Each row is a point on a landscape with many peaks, with its height.
A climber steps from a point to the highest of its 4 nearest points, and stops where none of them is higher. Distance is the straight distance between rows; heights are no part of it.
z407 h=5.74: [  3   7 -21 -53 -27  26  37  29 -11  14 -50]
z329 h=5.88: [ -8   6 -25 -54 -26  22  26  27  -8  19 -40]
z326 h=0.19: [-2  9 11 16 -1 -6  3 -4  2  1  0]
z39 h=8.32: [-12 -23  22  26  20 -23 -55 -21  21 -10  30]
z489 h=4.01: [ -5  -2  29  28  10 -10 -24 -14  11  -3   3]
z477 h=4.80: [ -6   1 -15 -34   9   8   9  22  17  34  22]
z999 h=7.41: [ -9 -12  27  26  15 -13 -40 -18  16  -2  11]
z343 h=7.46: [-13  -6 -29 -49  -5   9  13  26  10  41  11]
z876 h=0.90: [ -9   9 -26 -31 -21  12  24  10  -2   4 -26]
z229 h=4.41: [-14  12  -8 -19   9   0  -3  14  12  30  15]
z564 h=6.79: [-15   2 -35 -44 -20  15  21  24  -2  30 -13]
z601 h=4.83: [ 20 -11   9  46   2   2   1 -17 -55 -48 -17]
z567 h=3.20: [  7 -16  33  46  11  -6 -17 -21   7 -24   2]
z262 h=4.33: [-17   9 -16 -17  -6   3  17   8   1  11  -6]
z927 h=7.73: [-11  16  -9   1  -4  -5  10   1   2  13  -3]
z204 h=6.63: [ 19 -12  23  47  -2  -3   0 -12 -21 -33  -1]
z462 h=6.48: [ 23  -8  12  42   0  -3   6  -9 -33 -36  -3]
z307 h=6.07: [ -6 -13  33  37  11 -12 -35 -26  17 -13   3]
z785 h=4.96: [-13   4 -28 -35 -18  11  20  17   1  19 -16]
z684 h=4.34: [ -7  -6  19  14  19 -15 -41 -15  13   8  15]
z50 h=4.70: [-15  10 -16 -15   4   1   6  13   6  25   6]
z115 h=7.14: [-19 -26  28  46  28 -25 -53 -39  22 -26  26]
z65 h=3.25: [ -3  -5  -7 -63   6  -5   7  29  46  48  27]
z216 h=1.10: [-12   9   6   3   7  -7  -8   2   9  17   9]
z842 h=5.12: [ -4  -6 -19 -54   4   6  10  27  27  48  25]
z252 h=4.40: [ -4   2 -12 -44  13   1   3  23  30  38  29]
z577 h=6.77: [ -2 -21  29  49  18  -9 -36 -35  19 -28  11]
z33 h=7.42: [-12 -23  30  34  18 -19 -45 -30  19 -16  20]
z441 h=4.89: [ 24   9  -7   9  -8  14  18  -7 -41 -34 -21]
z663 h=5.10: [ 18  12 -17 -11 -17  16  26  -3 -20 -25 -24]
z198 h=5.48: [ 18   1   9  28 -10  -3  10 -10 -18 -23  -3]
z77 h=6.16: [ 26  -7   5  32  -6  -2   5 -12 -44 -39  -9]
z854 h=5.40: [-17   1 -21 -32   3   6  11  20   7  32   9]
z167 h=4.06: [-14   9 -27 -23 -14   7  15  11  -2  11 -13]
z78 h=4.66: [ 14 -12  26  47   2  -5  -4 -11  -5 -26   0]
z516 h=3.92: [ -4   2  -6 -39  16  -2  -5  20  35  33  33]
z272 h=4.63: [ 18   9   1  16 -11  -4  15  -6 -17 -19  -9]
z338 h=6.60: [  8  12 -18 -21 -19  16  29   3 -10 -15 -28]
z469 h=6.43: [ 12  10 -20 -37 -19  27  38  12 -14 -11 -42]
z877 h=3.52: [ 25   1   0  20  -7   9  10 -12 -51 -41 -23]
z968 h=4.03: [ -7  13 -16 -12 -13   3  22   1  -1   0 -13]
z736 h=4.73: [ 22   8  -8  13 -11   4  15  -9 -28 -30 -13]
z7 h=5.39: [ -8   8  13   6  14  -7 -22   0  10  16  15]
z803 h=4.45: [ 10   1  17  29  -8  -6   9  -9  -7 -12  -2]
z622 h=2.53: [  3  13  -8   6 -13   0  14  -5  -3  -5  -9]
z351 h=6.47: [ 20 -18  15  50   3  -5   2  -9 -40 -49  -5]
z915 h=7.18: [ -8   3  20   8  16 -12 -35  -6  14  14  17]
z923 h=4.37: [-17   4 -25 -30  -7   8  17  16   4  25  -4]
z751 h=4.54: [ -7   9   3 -11  17  -3 -22   6  18  22  24]
z449 h=3.85: [  3   0  21  31  -2  -8  -1 -11   2  -6  -2]
z435 h=3.68: [  4   7  -1 -27  20  -6 -19  12  34  26  33]

Where does a climber stop that starts at each point below?
z50 -> z343
z229 -> z343
z803 -> z204
z736 -> z204
z923 -> z343
z577 -> z39
z307 -> z39
z441 -> z338
z477 -> z343
z877 -> z204

For each start below, name every point that the climber comes to, in order.
z65 -> z842 z343
z601 -> z462 z204
z489 -> z999 z33 z39
z915 -> z999 z33 z39
